Points on a hilly landscape, in no order, each with its height.
From any point a climber takes the steepest step (rise divided by distance) to one of its 4 nearest points. It stops when none of these is higher. Distance is the straight distance between rows; heights are no part of it.
k_336: [156 111 161  75 157 121 189 100  95  93  90 120 119 128 117 101  89 192
 125 161 103]  h=63.0
k_598: [122 121 147  88 109  89 166  80 132 123 102 137 115 132 185  93 180 167
 133 129 140]  h=50.0
k_19: [165 120 126 176 100 114 134 148 115 198 156 106 150 101 108 141 125 102
 137 123 107]  h=65.2
k_711: [104 125 126  90 117  90 157  80 151 116 110 142 127 144 193  93 167 181
 144 121 152]  h=50.9
k_896: [122  86  98 195  97 178 103 118  87 154 149 142 116 122 109 118 148 108
 195 111 137]  h=38.5
k_750: [150 124 131 133 114  67  96 151 139 121 142  97 110 116 102 159 102 134
 107  83 123]  h=64.4
k_453: [152 101 175 155 100 118 157 137 156 113 108 132 123 133 186 150 133 128
 129 168 173]  h=60.3
k_650: [ 98 141 120  97 172 221  73 171 106 145 125 114 147 134 115  92 143 125
 123 109 115]  h=78.0
k_233: [118 162  83 151 148 138  91 131  73 155 139 168 158 106 122 115 160 143
 158 104  95]  h=72.3
k_37: [153 127 104 173 125 164 151 132 113 190 175 141 131 140  91 134  88  68
 181 183 132]  h=51.8
k_486: [136 102 126 199 146  84 126  94 113 117 168 153  87 138 124 183 123  60
 112 138 111]  h=33.4
k_331: [ 95 176 166  79 142  86 140 141 122 137  92 105 103 156 121 117 116 107
  91  79 110]  h=66.6
k_605: [145 126 120 134 116  60  92 137 139 109 121 133 110 128 124 157  96 146
 112  82 145]  h=44.5
k_547: [126 142  97 128 146 156  66 127  78 147 150 147 134 103  90  98 164 132
 154  88 103]  h=74.9
k_189: [145 146 159  98 126  65 145  91 133 112  96 158 127 113 171 110 167 158
 144 146 142]  h=48.1
k_558: [134 160  90 153 133 140  85 133  97 163 130 155 167 125 113 102 169 152
 131  82 103]  h=74.0
k_148: [132 100 105 152 123 159 177 102 138  54 151 146  97 128 117 156 154 151
  60 200 156]  h=57.2
k_799: [109 163 133  86 166 212  51 155  95 147 103 122 165 144 105  98 130 126
 120 106 102]  h=71.8
k_169: [ 84 146 137  39 156  94 136  76 145 121 123 147 155 164 183 119 137 170
 153 120 127]  h=48.8
k_576: [141 122 120 185 111 161 104 102  71 144 123 164  98 120  70 129 146  45
 191 144 136]  h=32.4
k_436: [ 82 124 128  61 134 101 162  88 156 117 116 138 141 156 181  95 149 178
 155 123 142]  h=50.1
k_776: [167 119 150  69 192 102 196  78  85 106  97 117 138 140 119 103 109 208
 111 119 100]  h=35.0
k_810: [119  91 110 162  97 176  84 117 168 129 155 128  85 111  61 103 168  68
 206 132 153]  h=66.3
k_475: [165 136 114 160 117 144 137 128 112 195 171 136 149 124  83 148 109  69
 172 159 111]  h=52.4
k_79: [ 97 133 116 108 165 216  77 172  98 148 138 121 145 139 109  88 142 138
 123 101 126]  h=78.7
k_467: [185 111 141 106 103 132 149  92 144  85 108 127 107 124 102 135 141 155
  86 184 159]  h=62.5
k_47: [119  94  96 194 101 165 109 132  77 158 141 142 146 114 118 113 135 131
 194 113 118]  h=48.0
k_936: [107 201 131 130 134  91 143 164 118 178 103 128 150 113 133 112 136 115
 122  99  85]  h=61.0
k_847: [132 119 109 145 124  92  99 146 144 106 159  98 134 107 106 180  70 107
 124 134  99]  h=70.9
k_334: [156 110 152  74 167 110 193  81  75 127  86 102 121 140 121  96 147 198
  90 112  98]  h=22.1
k_98: [140 143 158 101 110  65 148 104 139 112  89 156 128 108 167 124 153 139
 146 144 141]  h=46.9
k_573: [142 129 184  71 135  97 178 103 102  99  87 116 117 106 136 100 132 163
 127 170 111]  h=45.3
k_809: [116  75  89 188 125 118 127 121 164 129 182  80 112 140 108 165 101  83
 119 145 106]  h=22.9
k_630: [129 125 123 109 137 183  72 142  97 148 174 129 105 106  90  81 174 123
 135  82 124]  h=78.8
k_758: [121  99 104 196 113 164 125 149  94 173 150 135 147 112 129 116 133 133
 183 124 111]  h=53.1
k_176: [104 167  84 120 156 196  88 150 118 159 105 130 170 164 129  96 124 150
 126  96 109]  h=61.1
k_822: [ 98 142 148  81 160 208  69 174  92 153 124 120 154 122 117  99 156  95
 125 114 111]  h=73.9
k_224: [103 160 161  67 139  92 121 126 113 132  93 114 109 164 127 126 103 113
  91  66 124]  h=47.8
k_405: [ 99 188 147 101 133  91 133 168 124 150 110 104 126 124 125 117 107 113
 108 110  91]  h=63.4
k_115: [144 119 146 125 142 163 168 125 170  66 188 151 116 119 118 170 137 114
  95 203 159]  h=59.1
k_83: [145 135 180  87 120  95 162 119 128  96  90 126 129 105 157 106 137 152
 149 188 134]  h=38.1
k_283: [181  84 110 114 123 124 170  80 125  92  82 112 105 136 103 121 103 205
  98 145 147]  h=68.4
k_273: [149 110 112 171 124 133 178  91 106  64 166 182  79  90  94 165 177 142
  61 180 145]  h=49.7
k_763: [138 120 137 106 122 186  75 149 115 162 180 127 100  94  86  88 177 116
 150  76 128]  h=70.4
k_555: [157 131 108 159 128 149 142 125  95 184 167 148 131 131  90 148 103  71
 174 174 124]  h=52.0
k_182: [138 133 118 145 122  77 100 146 142 104 145 104 120 114  95 171  86 110
 125 111 109]  h=71.2
k_158: [129  86  88 187 119 122 139 106 155 145 180 100 113 127 103 157 108  81
 109 142 107]  h=39.2
k_24: [ 88 129 146  83 169 214  91 179 112 151 146 119 132 115 118  97 161 100
 128 113 113]  h=71.1
k_39: [ 64 150 136 105 105 127 150 133 155 168  65  76 127 158 159 112 129 116
  95  74  89]  h=68.7
k_484: [101 181 134 143 133  97 140 183 119 166 124 112 144 102 137 112 115 121
 125 114  90]  h=34.3
k_298: [139 145 157 119 112  79 128 114 145 103  98 164 138 111 177 141 126 139
 157 147 144]  h=45.8
k_131: [108 180  94  96 152 196  78 140 119 152  89 138 189 155 117 108 111 145
 132 103 101]  h=53.0
k_180: [174 123 127 170 104 122 139 135  99 199 160 123 144 109  96 143 125  83
 155 137 101]  h=54.8
k_213: [121 121  97 180 115 159 136 160  83 168 146 137 156 103 128 115 132 134
 188 127 103]  h=59.3
k_232: [147 100 160  78 142 123 183 113 108  85  93  97 110 120 122  98  86 187
 129 177 114]  h=65.5
k_281: [151 130 158 137 158 145 165 133 167  87 196 156 115 127 144 168 126  98
 100 192 158]  h=53.2
k_43: [148 124 166  79 116  71 171  89 133 120  92 131 122 114 152  96 177 160
 134 137 125]  h=48.2
k_746: [150 119 166 154 166 140 171 139 172  95 200 175 105 138 146 169 112  93
 114 185 160]  h=47.5
k_447: [106  82  94 186 126 110 134 131 150  97 145 102 112 137 130 174  94  92
 121 123 120]  h=3.5
k_302: [133  79 132 202 126 102 124 122 136 109 141 136 110 155 163 183 128  99
 114 122 155]  h=64.7
k_221: [104 152 123  84 165 222  65 166 100 142 123 114 158 131 107  91 135 119
 127 105 106]  h=76.2
k_833: [167  85 132 105 130 136 182 100 129  88  88 109 108 131 117 109  97 200
 111 158 137]  h=67.6
k_217: [166 125 119  97 129 129 142  78 124  64  87 145 123 118  82 155 123 156
  83 193 134]  h=66.5
k_504: [ 98 153 138  28 152  97 131  85 134 122 121 145 143 177 167 124 116 140
 137  93 149]  h=44.6
k_959: [127 116 165 137 116  99 149 139 152  90  95 149 136 126 190 157 111 131
 156 172 169]  h=42.2
k_561: [133 128 173 107 111 112 164 134 145  87  83 129 135 112 172 121 124 156
 146 183 158]  h=18.4
k_20: [130 115 134 129 146 164 159 122 158  51 171 134 121 115 117 160 131 132
  79 204 158]  h=63.3
k_614: [100 124 108 104 151 215  77 163 105 145 145 108 132 133 107  85 164 130
 119 100 123]  h=79.6
k_830: [145 119 170 113 105 121 167 135 152 104  96 127 127 112 166 129 131 141
 136 187 154]  h=18.5
k_665: [154 103 146 184 140  97 123 111 123 114 141 163 118 147 173 195 142  79
 113 138 154]  h=62.9
k_12: [107 136 131 130 128 102 134 180 152 124 134  89 108 135 132 113  91 144
 107  75 134]  h=41.0
k_599: [118 134  93 147 142 157  83 125  71 146 148 166 150  93  96 108 152 140
 180 101  97]  h=73.3
k_909: [124  79  97 196 135  97 111 100 141 122 165 125  90 145 125 184 122  84
 104 121 117]  h=19.2
k_440: [ 91 181 102 150 116 112 129 142 131 185  91 125 159 131 140 108 168 135
  98  81  95]  h=54.6
k_744: [175 138 133 152 103 107 117 151 127 176 170 110 147 111  81 155 105  98
 127 124  94]  h=67.1
k_797: [135 125 131 154 109 101 128 194 147 163 146  82 125 110 122 121 110 130
 112  98 120]  h=63.8
k_360: [ 79 158 140  72 161  97 136 153 135 109 116 109 106 154 134 114  71 134
 117  95 142]  h=54.7
k_282: [170 134 173 134 132 110 154 118 147  99 151 158 124 138 140 179 149  93
 100 171 171]  h=65.0
k_828: [155 121 121 149 117  84 100 144 135 134 152 101 135 102  94 171  91  95
 115 112 100]  h=71.6
k_563: [112 166 109 169 139 118 131 174  99 174 136 145 169  94 140 114 133 133
 160 118  88]  h=57.5
k_320: [154 112 157 183 159  95 148 115 125 106 168 177 108 142 160 201 121  68
 120 157 142]  h=42.8
k_607: [ 79 166  98 124 101 138 133 126 157 181  69  98 156 158 152 105 146 127
 102  87 103]  h=58.8
k_654: [145 138 185  87 106  78 166  97 116 102  88 144 117 108 158 100 156 158
 141 164 123]  h=46.3
k_592: [118 111 104 145 127 104 108 138 147 128 168  83 137 114 101 167  71  88
 135 144  93]  h=63.5
k_369: [105 188 135 124 116  89 134 153 127 180  92 111 142 124 141 106 157 113
  94  79 101]  h=65.9
k_445: [136  97 119 203 134  92 127 105 125 110 146 142  99 148 149 190 125  73
 100 127 133]  h=68.3
k_951: [137 109 184  83 116 122 174 122 133  90  87 114 118 109 154 104 122 156
 138 191 141]  h=33.5
k_307: [ 75 168 129 119 104 130 158 141 153 176  78  87 136 159 152 106 144 118
  95  71 101]  h=65.1
k_812: [111  99 111 148 100 185  83 131 162 126 163 123  86 105  65 104 154  81
 207 128 149]  h=65.6
k_192: [ 88 147 132  52 148 107 134  96 143 115 116 147 142 170 183 123 109 168
 148 106 153]  h=47.4
k_74: [ 86 173 146  97 146  96 141 174 129 126 114 100 119 136 128 114  83 124
 113 101 113]  h=60.6
k_172: [158 121 118 102 142 147 144  77 129  58 101 138 121 118  94 151 118 143
  82 202 146]  h=67.8
k_166: [109 160  72 152 138 167  83 144 105 169 127 142 158 145 126  96 160 166
 118  79 124]  h=73.6
k_89: [ 99 144  82 132 152 198  76 149 120 157 126 128 164 159 130  90 137 160
 127  87 123]  h=69.2
k_398: [126 138 124 136 124  62  99 122 133  83 112 151 127 116 139 166  99 137
 138 112 139]  h=47.0
k_891: [ 94 167  79 148 131 166 113 143 135 179 101 127 178 158 143 100 156 154
 117  90 108]  h=58.9
k_136: [142 131 115 141 122 109 125 141 141 148 162  92 143 118  79 166  80  78
 134 147  94]  h=56.0
k_923: [181 133 164 115 132 128 152 115 149  90 146 141 123 127 118 167 139 103
  96 202 169]  h=61.9
k_392: [124 121 122 110 128 169  71 128 104 120 171 141 116  87  72 102 142 104
 199 105 106]  h=71.5
k_297: [144 102  83 173 120 152 150 127 158 185 198 102 120 140  82 127  93  75
 140 169 123]  h=49.1
k_856: [ 64 170 106 103 105 140 145 129 167 171  74 104 173 151 161 110 123 123
 120  83  77]  h=62.0
k_263: [110 158 152  49 146  93 131 112 115 132  97 123 114 190 142 127  98 132
 107  65 139]  h=32.0
k_939: [102  74  94 203 127 102 122 117 146 119 167 109 106 139 120 174 105  89
 112 128 121]  h=10.3
k_303: [194 123 177 123 105 119 154 114 153 103 133 130 128 131 133 160 146 117
  96 184 178]  h=60.9
k_423: [100 119 133 100 157 215  81 173 116 152 163 113 121 116 111  89 170 116
 130 105 117]  h=72.4
k_299: [104 159 128 151 116 117 151 197 125 172 138 115 160  96 137 106 114 130
 133 124  90]  h=47.6
k_380: [187 120 166 109 111 128 147 106 142  94 125 122 120 119 118 155 144 126
  81 197 176]  h=62.1
k_480: [120  98  87 163 128 126 127 131 158 141 182  89 120 133 101 159  90  81
 123 158 105]  h=40.3
k_501: [160 139 165 117 144 134 164 137 163  75 177 153 129 118 133 181 132  94
  94 203 164]  h=58.3
k_648: [149 125 190  74 120  87 165  93 109 109  89 136 121 107 144  93 159 156
 139 166 119]  h=46.6
k_292: [126  90  95 186  95 184  92 101 104 137 142 134  90 109  77 109 154  87
 196 110 139]  h=21.6
k_572: [139 132 123 114 115  49 120 100 139 114 105 156 118 130 172 126 144 161
 136 104 165]  h=52.1
k_897: [109 117 122 110 122 183  78 134 122 120 168 147 113  89  75 101 136  98
 212 116 108]  h=69.3
k_950: [165  99 164 106  98 141 166 124 146  90  96  91 109 132 126 103 119 162
 110 184 152]  h=30.0
k_757: [107 191 143 111 128  88 145 172 127 159 102 110 130 113 128 120 129 100
 106 102  90]  h=63.7
k_542: [156 128 116 179 126 151 116 106  67 174 135 151 114 123  78 136 124  54
 196 155 127]  h=37.0
k_532: [120 131 134 144 113  88 122 131 143  83 100 159 144 123 166 166 104 126
 158 143 151]  h=50.8
k_508: [ 99 121 129  74 127  98 160  93 158 124 104 128 147 149 188  88 169 172
 153 121 145]  h=50.6
k_941: [100 190 151 108 127  87 139 154 122 166  97 106 135 129 128 114 135 105
  93  91  91]  h=64.9
k_940: [110  90  91 182 119 111 117 128 161 120 177  89 123 127 107 167  91  89
 123 141 106]  h=26.8
k_798: [123  77  82 193 126 109 132 107 156 131 174  96  95 144 106 166 115  76
  98 127 108]  h=25.6
k_67: [126 128 147  95 106  76 158  81 134 121 101 138 118 124 168 102 177 161
 135 127 150]  h=49.5
k_788: [ 92 179 129 122 111 105 149 139 130 177  89 103 125 138 137 113 161 117
  85  73 101]  h=67.2
k_56: [ 89 189  89 114 128 166 118 135 163 177  83 116 189 150 146 111 118 136
 136  86  85]  h=48.3
k_364: [168 121 138 159  96 105 130 169 133 184 165  94 137 106 102 127 118 115
 112 107 112]  h=69.8
k_433: [110 164  73 152 135 156 104 136 122 180 115 134 168 150 138  97 156 153
 113  79 110]  h=64.8
k_722: [150 129 116 140 110  79  93 144 143 125 146  99 128 100  95 162  97 124
 106 100 113]  h=70.6
k_123: [166  98 169 127  93 129 154 137 156 107 108 127 119 133 162 142 148 126
 112 178 177]  h=53.7
k_179: [163 141 168 158 164 118 157 126 149  96 171 175 120 140 150 192 122  76
 123 174 142]  h=52.6
k_407: [107 116 127 114 113 184  79 145 134 123 169 129 101  84  68 101 135  86
 208 129 127]  h=61.3
k_46: [ 89 144 129  41 151  99 135  89 140 105 118 148 136 166 170 117 113 162
 151 111 149]  h=47.3
k_536: [ 88 150 132 109 133  95 135 173 143 115 125  92  88 139 133 108  79 141
 116  92 136]  h=56.7
k_664: [ 91 177  84 107 149 183  99 130 146 163  92 123 186 157 135 101 115 144
 134  94  98]  h=46.8
k_637: [167 128 115 148 117  90 111 151 129 142 166  89 135  94  79 160  84  95
 118 128 100]  h=70.8
k_786: [179 124 145  98 120 131 151  95 143  79 106 124 128 116  93 146 141 141
  74 181 153]  h=64.3
k_931: [103 125 118 112 123  84 126 117 152 105 108 139 112 149 170 108 131 176
 134  91 173]  h=52.2
k_210: [118 108  93 137 142 161 169  93 128  65 115 139 116 125 111 165 120 153
  80 216 145]  h=64.5
k_137: [178  96 172 139 100 114 158 122 162 111 111 131 120 124 165 155 154 118
  97 173 187]  h=58.4
k_90: [146 106 170  89 128 129 184 118 131  92  91 101 112 111 130  97 106 180
 129 183 135]  h=59.5
k_506: [124 137 154 119 119  80 119 119 141  93  96 173 135 112 179 157 116 132
 165 144 152]  h=44.9
k_502: [161 104 157 168 118 110 152 127 157 118 118 144 123 146 181 170 148 119
 116 147 176]  h=69.4
k_544: [144 116  90 160 128 145 144 133 154 186 189 100 140 123  85 143  89  67
 149 178 109]  h=49.3
k_150: [130 130 104 115 141 167  65 143  85 144 170 132 127 101  79  95 167 137
 140  81 123]  h=75.9
k_871: [ 80 156 144  98 105 114 146 124 138 169  74  84 118 164 147 109 138 112
  79  68 105]  h=76.8
k_355: [137 138 138 125 117  64 108 110 137  96  98 167 127 117 161 165 121 139
 145 117 147]  h=45.0
k_806: [116  98 136 173 121 107 131 133 150  90 112 145 133 133 184 171 109 128
 150 146 160]  h=58.1
k_773: [121 182 101 146 132 127 100 139  83 156 136 158 165 111 126 114 149 142
 151 104  80]  h=70.7
k_220: [141 121  98 154 120 129 140 136 150 165 181 105 142 124  81 156  82  73
 146 168 103]  h=50.5
k_715: [154 111 155  65 165 108 192  95  96 104  94 114 127 118 108 100  95 198
 121 154  99]  h=53.6
k_745: [ 93 153 141  34 149  89 123  99 128 115 113 148 126 181 146 125  95 146
 134  85 143]  h=40.6
k_86: [ 92 170 141 118 133  91 142 191 134 134 125  94 121 118 137 116 106 117
 114 106 101]  h=48.7
k_652: [107  92 109 167 130  99 112 135 148  93 149 103 128 133 127 185  82 105
 130 133 123]  h=2.4
k_669: [ 89 179  81 131 124 179 111 136 148 168  97 129 180 165 148  96 131 152
 127  89  99]  h=54.1
k_960: [126 123 157 125 109  82 144 122 148  99  93 156 138 114 175 145 127 137
 164 168 155]  h=42.7
k_749: [109  80 100 174  98 185  88 119 103 136 152 133 104 105  81  99 145 100
 205 118 137]  h=40.2
k_319: [104 170  97 113 164 208  77 151 117 160 108 131 179 167 116 103 115 150
 124 100 107]  h=62.4
k_888: [103 109 145  78 126  97 176  85 137 121 109 122 128 137 187  87 182 184
 130 131 136]  h=49.2
k_420: [ 99 154  97 110 168 206  77 164 107 149 118 129 167 158 121  96 126 153
 134 105 107]  h=72.2
k_708: [167 134 118 151 112 125 132 143 123 176 170 114 142 112  77 155 108  73
 155 154 100]  h=57.0
k_246: [107 141 103 171 124 129 135 171 100 177 143 140 161  98 140 110 122 139
 163 128  96]  h=55.4
k_411: [ 82 174 156  72 142  87 134 168 128 130 106 110 117 136 137 121  93 120
  98  88 119]  h=59.2
k_106: [179 118 120 186 109 143 123 117  84 201 137 146 134 114  96 132 134  93
 173 136 118]  h=43.2
k_852: [125 119 102 150 133  98  98 138 141 108 159  99 139 115  98 174  71  92
 129 132 100]  h=70.1
k_855: [129 190 109  90 149 186  66 127 122 154  78 132 179 159 103  96 108 146
 122  87  97]  h=41.6
k_787: [166 101 156 183 130 106 131 114 131 115 133 155 115 152 166 187 136  91
 116 140 158]  h=71.9
k_647: [125 122 156  93 127 213  57 155 117 172  54  99 139 130 137  93 169 124
 110  84 102]  h=25.4
k_885: [122 120 121 141 120  73  93 134 133  79 113 141 129 116 133 178  92 121
 136 115 131]  h=49.9
k_967: [157  86 129 103 151 137 187  96 116  96  90 109 126 130 112 103  75 220
 123 165 122]  h=66.8
k_884: [ 95 138 158  79 124 108 141 129 125 157  79  86 106 178 146 113 123 114
  89  51 124]  h=63.9
k_796: [107 104 101 145 112 176  87 133  99 126 157 145 124  97  81  97 130 118
 207 117 118]  h=68.6
k_869: [116 126 120 120 121  73 110 142 152 110 121 114  95 146 139 132 101 161
 114  72 161]  h=52.9
k_774: [146 184 117  98 148 183  65 110 122 170  66 130 171 155 114 100 103 143
 127  64 103]  h=26.3
k_481: [171  76 142 101 108 146 181 104 135  88  88 101 107 134 107 103 115 197
 107 164 150]  h=64.6
k_966: [106 110 101 149 132 174  85 131  83 131 153 148 136  87  94 112 123 124
 198 118 103]  h=71.0
k_694: [133 125 113 125 122  79 107 154 145 119 125 106 105 134 114 126  93 154
 105  76 157]  h=42.9
k_533: [139 128 182  76 130 110 181 122 113  98  81 121 124 104 145  93 132 159
 134 176 121]  h=44.7
k_316: [107 183  96 147 107 119 130 138 133 188  95 126 168 135 146 100 169 134
 108  82 110]  h=55.8
k_510: [114 155 102 174 121 130 128 164  90 170 136 150 169  91 143 112 128 134
 164 128  89]  h=56.5
k_982: [ 78 134 130  45 141 115 158  81 148 120 118 135 160 154 186 103 157 163
 152 128 128]  h=49.4
k_723: [169 117 110 182 115 146 122 112  76 190 142 152 133 131  88 133 130  78
 184 135 121]  h=43.4
k_11: [176 127 154 107 121 134 150 101 142  78 131 129 118 109 102 159 131 121
  87 205 160]  h=63.1
k_167: [147 106 161 126 105 109 159 140 165  98 103 131 128 123 181 137 122 129
 139 178 168]  h=40.7
k_184: [132 105 112 141 140 166 168 105 147  58 169 139 103 117 113 153 153 145
  69 197 158]  h=59.6
k_755: [105 122 115 101 115  79 130 106 160 116 112 145 115 145 176 113 124 186
 143  96 169]  h=51.9
k_138: [109 118 127  93 110  86 144  93 151 119 106 149 126 150 178  93 154 182
 146 108 170]  h=51.5
k_696: [128 149 159  76 155 203  51 149  89 170  83 112 149 120 113  98 162 100
 112 105 101]  h=72.0
k_257: [ 90 138 124  61 146 105 136 112 152 109 121 140 130 163 177 110 110 164
 147 104 153]  h=48.9
k_264: [158 116 123 159  92 113 141 182 136 184 151  91 140 109 115 121 124 119
 120 109 114]  h=69.6
k_199: [142 149 154  92 144 205  61 125  95 177  55 113 151 135 122  96 137 128
 107  75 104]  h=43.3
k_673: [172 119 161 170 137 107 135 120 144 122 141 162 126 137 167 188 148  79
 102 153 171]  h=68.8
k_313: [ 97 108 155  64 128 108 187  82 132 114 114 108 143 142 186  88 181 173
 131 146 115]  h=46.5
k_97: [155 165 140  94 146 197  59 129  92 174  64 122 162 163 108  93 140 137
 119  73 105]  h=37.7
k_111: [136  89 100 163 123 163 179 103 136  56 162 159  94 113 115 150 161 156
  58 187 166]  h=55.7
k_983: [165 131 168 159 153 100 155 126 139 109 155 168 115 144 155 188 126  72
 107 163 149]  h=57.6
k_384: [129  89 136 186 112 100 131 135 139 107 120 136 122 150 178 184 117  99
 120 136 163]  h=61.2
k_862: [161 127 130 173 105 120 134 177 120 197 150 107 146 109 114 124 121 118
 129 112 112]  h=69.5
k_132: [ 85 165 152  72 156  89 121 146 122 123 100 109 115 163 135 121  96 122
 109  79 117]  h=53.9
k_922: [129 139  98 134 137 163  71 131  79 148 153 145 148 117 102 108 169 154
 131  76 113]  h=75.1
k_627: [121 107 154 151 107 109 146 132 151  95 107 150 136 131 191 158 116 123
 154 155 177]  h=50.3
k_516: [131 115 170  80 113  92 173  80 121 125 102 122 124 115 170  83 193 173
 118 136 128]  h=46.7
k_841: [121  89 167  80 140 109 201  94 109 125  96  91 122 141 166  85 184 192
 112 136 109]  h=31.9
k_928: [167 131 163 115 143 130 154 115 159  71 165 154 125 123 119 174 131 103
  88 204 159]  h=60.5
k_206: [116  85 100 182 102 188  94 113  99 137 144 133 112 111  86 114 149 103
 207 114 130]  h=29.1
k_507: [141 101 105 169 129 138 175  85 111  63 152 177  79  97 103 169 171 151
  58 174 147]  h=51.2
k_861: [127 130 119 127 115  56 103 118 141  98 112 143 110 129 148 133 119 164
 133  86 158]  h=52.3
k_688: [142 119 162 178 165 105 154 120 120 105 178 180  95 145 144 190 107  59
 119 161 130]  h=43.1
k_446: [120 126 104 120 140 168  65 134  77 124 173 159 118  91  76 102 147 118
 178 101 100]  h=73.5
k_25: [133 104 127 144 123 156 173 113 157  62 185 142  97 117 116 151 150 131
  75 189 162]  h=58.7
k_850: [161 118 152  68 173 112 193  89  89 103  91 110 136 127 115  97  95 204
 120 145  99]  h=35.2
k_829: [140 103 127 151 124 158 169 113 171  58 195 149  93 112 125 156 154 138
  78 188 167]  h=56.1
k_99: [126  96 113 181  93 172  85 105 106 131 136 133  92 111  69 116 169  69
 192 115 148]  h=20.1
k_151: [157  93 168 103 113 140 168 122 142  94  92  98 105 125 128 102 119 169
 113 198 151]  h=38.0
k_346: [124  93  72 173 122 138 136 111 168 155 194  91 113 128  93 157 107  79
 122 163 111]  h=47.1
k_36: [135  95 150 163 101 113 147 137 150 106 111 142 126 129 189 169 122 134
 139 158 180]  h=53.4
k_188: [ 90 127 115  84 134  94 137 116 156 111 119 142 117 164 184 110 113 179
 141 101 170]  h=51.0
k_986: [119 144 122 162 105 124 152 189 124 181 148 109 148 105 138 113 115 134
 132 123 102]  h=66.2
k_674: [129 161 148  74 156 199  52 147  90 162  78 115 150 134 103  92 162 113
 113  88 100]  h=67.3
k_496: [ 96 130 112 108 134  98 119 150 148 104 125 123  96 151 146 103  90 165
 123  87 155]  h=54.0
k_765: [143 104 118 156 130 149 169  91 158  64 198 158  76 109 107 147 167 145
  68 176 152]  h=53.5
k_690: [130 116 112 188  95 141 141 163 106 195 150 128 160 113 138 121 128 127
 160 125 108]  h=53.3
k_808: [145  95 106 196  96 155 123 124  83 184 142 145 138 110 115 122 133 111
 184 115 121]  h=43.0
k_16: [130  86  84 198 129 106 125  92 147 136 181 108  92 140  95 169 125  74
 105 129 102]  h=29.9
k_462: [131 120 116 117 139 166 159 103 138  49 137 140 123 111 111 157 129 145
  73 216 144]  h=66.0
k_64: [133 180 124  87 158 193  59 146  93 158  77 130 163 142 102 105 121 133
 109  83  93]  h=57.4
k_596: [108 145 133 141 116 109 151 199 137 151 139  86 126 118 136 108 100 139
 112 106 111]  h=7.3
k_388: [136 124 115 138 116  68  89 151 142 112 127 109 103 133 125 136 100 155
 106  70 148]  h=45.2
k_887: [164 129 135 150 101 100 118 146 134 174 157  98 131  98  81 145 110 102
 119 118 102]  h=70.0
k_358: [111 107 128 160 123 101 112 140 142  79 116 148 136 129 169 178 102 107
 148 145 145]  h=58.5
k_866: [177 106 170 123 104 122 149 122 154  92 111 126 115 130 130 136 151 134
  92 188 177]  h=58.6
k_639: [111  92 120 176 114 100 114 134 137  85 119 140 128 134 167 193 101 117
 140 136 145]  h=60.4
k_376: [110 117 116 114 121  71 118 127 151 100 111 132 114 149 159 123 116 163
 133  87 174]  h=52.5
k_68: [178 135 177 142 142 113 152 125 142 101 162 169 121 136 139 189 139  83
 101 173 158]  h=62.8
k_430: [117 111 127 101 142 199  71 163 102 161 171 117 117 119 101  85 170 135
 132  81 139]  h=74.8
k_864: [131 101 112 185  95 163  85  94  78 142 134 144  96 120  75 124 160  65
 195 119 136]  h=20.5
k_911: [143 122 160 162 162 121 157 130 150  97 182 174 101 146 155 183 108  73
 128 185 149]  h=45.4
k_272: [113 195  98  94 139 169  94 118 141 166  68 132 193 156 133 110  89 141
 130  76  88]  h=30.8
k_540: [140 133 120 128 113  61  96 112 140 102 110 143 108 122 143 150 112 148
 119  91 150]  h=51.7
k_913: [ 98 144  98 110 160 208  73 167 106 150 140 118 155 144 117  88 145 155
 133  97 124]  h=76.5
k_999: [109 124  97 164 128 156 105 150  68 146 150 160 154  96 122 111 120 140
 187 122  94]  h=67.4
k_843: [ 77 146 125  64 147  98 129 124 142 102 121 131 111 164 155 111  81 156
 129  95 154]  h=49.0
k_948: [ 96 175  84 146 124 153 128 133 151 179 101 122 168 152 148 100 156 145
 110  82 102]  h=58.2
k_779: [189 105 126 106 108 137 142  78 134  91  91 117 107 124  88 130 120 166
  82 181 154]  h=59.0
k_318: [134 128 116 134 113  64  96 136 147 108 117 119 103 131 134 133  98 149
 117  75 150]  h=51.3
k_361: [125 126 128 141 117  93 125 182 143 139 132  84 114 127 118 125  89 140
 109  97 128]  h=19.0
k_490: [105 102 110 142 105 189  81 124 132 123 164 122 108  90  73 101 137  93
 215 127 125]  h=58.0
k_130: [152 100 174  71 147  97 189  83  83 123  94 100 122 131 140  75 166 182
 109 127 117]  h=0.6
k_424: [150 108 140 160 135 147 169 119 186  93 226 155  90 123 135 154 137 121
  89 179 166]  h=47.7
k_703: [118 180 110 152 132 124 129 169  99 171 130 147 169 101 140 107 129 128
 155 120  82]  h=61.6
k_767: [157 128 155 158 164 105 146 120 130 112 167 179 100 145 158 197 117  77
 122 159 138]  h=47.9
k_914: [115 136  80 131 142 187  71 149 101 157 141 128 148 146 116  87 161 158
 121  79 132]  h=78.3
k_139: [116 128 104 122 148 212  75 160  95 152 144 122 128 129 114  86 163 157
 122  86 134]  h=78.9

Where does a climber stop that starts at each point below?
k_765: k_172
k_506: k_787
k_158: k_828
k_758: k_630
k_12: k_871
k_424: k_172
k_510: k_614
k_47: k_630
k_830: k_787
k_130: k_869
k_843: k_871
k_841: k_869
k_864: k_828
k_885: k_787
k_829: k_172
k_774: k_614
k_959: k_787
k_99: k_630
k_533: k_869

Call two points neighbours if one is among the 4 nearest of the other. Go from one point of each pair to the other, from neighbour to neighbour, staying as high as possible. Name the lowest point that can't be avoided.
k_810, k_331: k_948
k_331, k_871: k_941
k_786, k_445: k_923
k_614, k_630: k_922
k_614, k_810: k_407
k_445, k_787: k_302
k_283, k_172: k_779

For each start below, name every point that the climber comes to, in order.
k_891: k_166 k_914 k_139 k_614
k_433: k_166 k_914 k_139 k_614
k_246: k_703 k_773 k_558 k_922 k_914 k_139 k_614
